Points, in no order, along strands that fork and pass close to each other.
(in the rows, 128 means zero)
Two points are linked if the straight distance between their rows is under 122. Some points are linked to none.
gigob: [ 98 138 136 164  73 174 137 109 146  78 151 153  79 163  94 132 161 124
 129  60 129 108]
leb: [130 138 105  82  88 145 130 152  92 164 127 144 145 127 143 161 154 116
 100 187 125 155]
vativ: [121 130 136  90 163  43  92 149 112 119 125 170 142 155 128 102 117 135
 116 129 162  90]
tazat: [ 94 123 168 200 121 109 145 149 112  83 153 116  88 103 192 149 129 138
 160  74 152 190]
Geneb: [153  93 105 111 131 147 140 138 158 155  95 124  89 108 111  66 151 188
 109 113 159  95]
vom: [123 150  96 137 129 127 121 108 152 122 153 108 140 200 115 122  46 123
 128 116 129 131]
Guve: [161  86 189 142  69 168 191 131 131 152 139  83 104 145  85 127 154  61
 124 115  53  99]
Rabes: [ 90 119  70 144 124 144 115 106 166  86 133  94 142 135 127 115 114 122
 126 154 139 188]
Dege: [102 173 133 118 129  79 106 195  89 114 117  96 154 111 185 175 159 128
 149 104 102 152]
dedi: [ 91 111 166 208  91  95 153 132 130 105 157 119  66 134 139 187 133 122
 159  62 125 156]
meniv: [162 126 184 118 150 127 128 143  90 172  98 115 167  88 152 168 121 107
 111 143 182  78]
lag: [110 162  77  95 139 142  75 107 144 134 144 133 132 131 139 166 126 151
 162 155 135  87]
pide: [183  95 111 149 126 112 140 124 180 145 116 106  55 123  72  69 150 162
 115  75 152  68]
Pip: [107 133 103  89 114 146  87 133 149 194 127 138 125 133 125 135 138 137
 114 114 196 123]
Zabuk: [119 181 117  93 124 147  77 149  78 122 135 139 157 135 114 147 150  97
 141 106 135 164]
keli: [ 97 155 129 115  71 162 140 155  95 103 150 179  73 136  99 145 159 131
 119  98 104  85]
kabid: [144  85 134 190 148 134 176 126 140 109 123 133 132 131 100  94 140 164
  86 145 160 144]
tifi: [162 111 134 135 120 108 185 119 174 210 156 176  95 166 108 111 152 132
  94  66  64 123]
guv: [161  82 122 161 128 134 153 137 165 138 127 136  84 153 123  66  99 187
 133 137 154 129]
ritof: [167 126 128  86 180 103  92 136 114 158 152 124 148  84  83 116 156 148
  96 133  74 153]
Tapi: [133 102 146 109 153  90  50  94  82 111  77 166 122 139 159 149 103 151
 151 182 136 154]
Fose: [134 137  86  93 141  71 149  74  79  77  77 150 152 167 164 108 129  85
 109 186 141 103]
lariv: [121 159 111 170 124 111 156 157 127 139 124 127 143 159 165 142 116 142
 150  74 128 160]
mifum: [151 125 150 138 136 170 114 122 160 139 133 106 133 103  89 102 154  60
 116  62 100 159]
zipo: [137 174 116  76 130  81  90 178  80 127 108 124 160 157 141 143 180 101
 148 104 125 125]
fesu: [112 156 175 154 124 183 137 111 141 103 146 134  92 162 104  96 121 111
 127  79 139  89]
fip: [170 144 129 133 139 175 137  95 128 125 128 138 160  92 125  85 144 101
  87  95 127 138]
pok: [151 119 163 124 147 167 124 150 164 168 151  97  85 144  88  95  99 156
 147 133 110  81]
tetu: [209 129 116 134 139 170 165  82 159 124 156 114 156 127  99 119 144 129
  98 110  79 151]
fik: [ 81 145 130 145 118 160 139 119  94 133 133 161 117 145  86 152 129 159
 104 123 130 113]
Tik: [129 117 106 114 117 126 158 110 176 182 147 136 123 138  96  83 126 120
  91 100  92 147]
Pigu: [ 90 100 168  98 115 185  92 140 188 170 125 137  96 104 122 131  87 150
  95 138 112 126]
Tuf: [139 139 174 120 153 119  99 114  96 140  97 110 166 133 171 149 115  92
 160 138 215  80]
Zefid: [134 111  78  65 114 116 137 127 121 185 117 140 128 163 130 117 177 148
 159 210 173  83]
Pep: [ 94 117 133 156 145 108 113 109 143  65 132 131 128  96 113 139 103 136
 134 138 137  94]
fif: [166 113  83 121 155 103 100  97 145 147 134 143 154 117 167  72 109 122
 150 164 182 185]
Garo: [126 149 106  90 165 122 103 158 139 193 154 119 143 107  83 134 129 146
 140 113  60 119]
zap: [116 105  80 122 137 104 134 143 113  77  92 129 152 133 195  97 132 123
 176 201 136 143]
zako: [ 53  89 171 144 132 164 134 125 177 129 126 114 102 102  89 116  91 120
 105 141  95 120]
Sabol: [ 44 141 204 143 134 125 136 150  89  93 146 159 113  79 134 151 109 131
 158 154 114 138]
metog: [123  71 191 129 104 157 148 113 175 129 145  81 109 151  91 131 166  82
 111 106  20 122]
paf: [121 119 106 102 133 166  72 123 174 125 123 125 104 124 132 150 157 152
 119 136 179  94]
zumug: [137 138 119  80 160  92 132 154 148 184 140  87 114 146 108  69 104 169
 120 191 131  78]
Fafe: [126 158 141 136 175 160 108  97 126 119 176 150 133 146 101 102  97 127
 161 111 162 173]
posif: [ 99 114 198 159 120  80 124 179 110  89 154 143  84 137 177 120 103 115
 154 112 155 160]
Rega: [176  91 158 149  73 174 173 153 110 134 149 103 115 150 112 157 140  99
 104 115  99 130]
ris: [152  91 155 103 120 150  99 103 184 149 163  81  84 127  68 142 136 117
  96  95  61 133]
Pagof: [138 137 140 166 139 117 173 121 165 101 166 159 105 122 155 108 143 121
 134  64  45 159]
fude: [101 120  88 158 147 149 122 108 168  86 131 114 146  86 101 145 147 167
 109 152 111  99]
motop: [ 83 167 133 127 104 100 127 155  69  93  75 113 142 101 170 154 137 120
 140  83 148 152]
taleg: [147 100 106 132 130 106  98  94  83 129 100 165 155  95 133 164  87 157
 138 151 112 148]
Vem: [127 128 108  91  94  89 141 133  63 122  96 128 159  99 156 188 151  98
 123 172 126 143]
keru: [130 139 169 121 117 180 106 156 168 166 112 123 113 103 148 125  74 168
 142 132 107  76]
rera: [100 133 119 171 116 166 163 178 152 124  96 135 108 157 143 121 151 156
 148 106 122 173]
Lakat: [126 130 151 182 157 103 138 139 135  87 140 135 118 106 110 127 124 148
 118  94  88 136]
Gabi: [122 147 169 107 150 120 130 115 133  97 121 113 164  95 192 143 142 114
 164 165 171  93]
seg: [146 175 164 145 171 162 140  83 117  90 164 158 131 157 107 110 106 120
 115 120 162  98]
Dag: [138 148  70  95  92 134 116 131 135  79 141 116 147 168 136 115  61 127
  97 155 126 114]
fesig: [146 154 101 114 109 111 118 106  82  94  79 115 169 141 211 165 133  97
 198 143 152 115]
Puge: [154 123 142 177 105 121 194  80 170 162 159 170 114 176 141 134 162 119
 139  50  47 153]
naba: [137 104 136 140 141 121 160 131 126 197 131 120 167  67 134 129 114 118
 106 127 128 153]
gire: [121 106 115 130  85 131 128 162 106  90 120 163 140  97 186 133 108 128
 174 164 137 170]
sanit: [122 165 104 103 101 141 149 147 130  73 163 112 130 143 169 152  94 117
  99 166 113 174]
Kulim: [123 142  83 107 138  71 117 132  92  92  89 104 151 171 204 155 149  98
 174 183 128 151]
Basa: [168 126  69  86 172  92  91  76 103 135 103 144 164  82 113 125  99 131
 126 145 113 131]
Fes: [143 118 117 108 164  89 130  90 120  67 108 116 170 139 146 117 111  93
 118 206 188 135]
Gogi: [ 93 183  76 114 175 115  83 123 145 151 141 133 158 132 104 139 114 168
 121 131  97 110]
tusas: [156 128 146 163 154 138 145 133 126 216  87 118 163  85 145 165 124 159
 119 145 151 109]
Melub: [103 123  98  94 128  87 128 152 143 168 125 112 140 151 136  89 132 144
 164 174 171  69]
Fomol: [112 181 160 114 145 150  99 109 107 171 169 158 153 130 105 114 127  95
 113 103 144 166]
kevi: [184 107  88  85 148  82 108 130 115 128  89 121 149  86 104 110 158 143
  97 133 115 146]
tir: [112 122  90 178 115 154 147  96 174  78 150  81 137 113  92 138 110 132
  84 133 123 148]
sis: [129 127  77 113 157 146 129 130 151 125 100 129 156 141 150  79 121 140
 147 163 144 159]
Tugef: [121 102 136 137  89 161 128 169 170 150 142  75  68 107  72 108 146 127
 157 112 106  65]
Guzo: [ 91 142 146 130  75 145 141 159 102 102 165 120 114 134 159 164  98 136
 150 173 131 183]
Gudok: [108 122 132 185 150 135 132 156 140 123 115 117 100 188 111 109 156 163
  90 122 147 166]
tisab: [108  95 201 129 115 168 101  85 168 144 139  91  93 122  55 134  85 104
  79 124  83 151]
mez: [133 151 119  76 145  82 137 126  87 103 115 157 160 162 126  77 105  91
 116 146 138 116]
Lebot: [163 141 103  72 112 144 111 151  97 179 135 124 132 132 108 131 166 145
 118 164 167 108]
toka: [114 188 122 149 136 119 153 105  88  92 102 128 165 136 167 144 123 146
 112  63 146 143]
lubi: [143  86 154 143 133 114 149 155 110 110  84 193 102 100 112 105 138 179
 139 140 132  70]
kobok: [100 113 103 127  96 153 146 119 153 135 149 124 114 112  86 114 165  72
  94  85 109 156]
Vid: [145 128 156 124 188  93 138  82  97  82 115 137 165 123 208 119 129  83
 164 218 166 108]
rem: [150  93 104 164  90 114 126 128 149 151 138 116  74 125  72 134 131 154
 140  86 128  67]
zetu: [173  86 171 175 116 150 180 134 109 169 127 123 136  96 105 146 129 102
 112 112 143 129]
Bafiv: [117 163  90 105  86 114 121 151  63 138 108 122 173 114 178 208 124  80
 183 133 124 124]
sef: [142 146 139 116 166  82  77 133  94  96 108 153 137 142 169 135 125 148
 132 148 177 138]
Fas: [ 94 105 137 178  93 142 137 127 113 152 132 137  97 118 104 187 155 139
 132  85 129 143]

A fork is a point with three links, a tip a point with one. Leave the first point through the second and follow the links. Name the first fork or tip that comes.
Pigu; keru -> posif
Tuf; Gabi -> Lebot
tir; fude -> tetu
tetu; fip -> sis

A fork is a point with three links. Follow the links from the first point to the second and name the forks in between, in order.
fif; Vid -> sis zap Lebot
zap; tifi -> sis
Lebot; fude -> zap sis
kobok; fesig -> sis zap
Melub; gire -> Lebot zap
Tapi; Lakat -> Lebot zap sis
vom; Tapi -> zap Lebot
Bafiv; naba -> Lebot

Follow the links from the first point to the second, and from the first to the third. Name the last point that the two ways share.
Rabes; naba; zumug -> Lebot
Melub; Dag; kobok -> zap
Dag; Tik; Gabi -> zap

Name the points in between on the shortest way along the links from the first point to the second, in order.
Dege; keru -> motop toka lariv rera Gudok kabid guv Geneb pide rem Tugef pok
Pigu; posif -> keru pok Tugef rem pide Geneb guv kabid Gudok rera lariv toka motop Dege zipo Zabuk Fomol Fafe seg fesu gigob keli fik Fas dedi tazat
Guzo; tusas -> gire zap Kulim fesig Bafiv Vem leb Lebot Pip paf lag Gogi Garo ritof kevi Basa taleg Tapi sef vativ mez Fose Fes Vid Gabi Tuf meniv
Bafiv; tifi -> fesig Kulim zap sis Rabes tir fude Pep Lakat Pagof Puge
Vid; zako -> Gabi Tuf meniv tusas naba zetu Rega Guve metog ris tisab
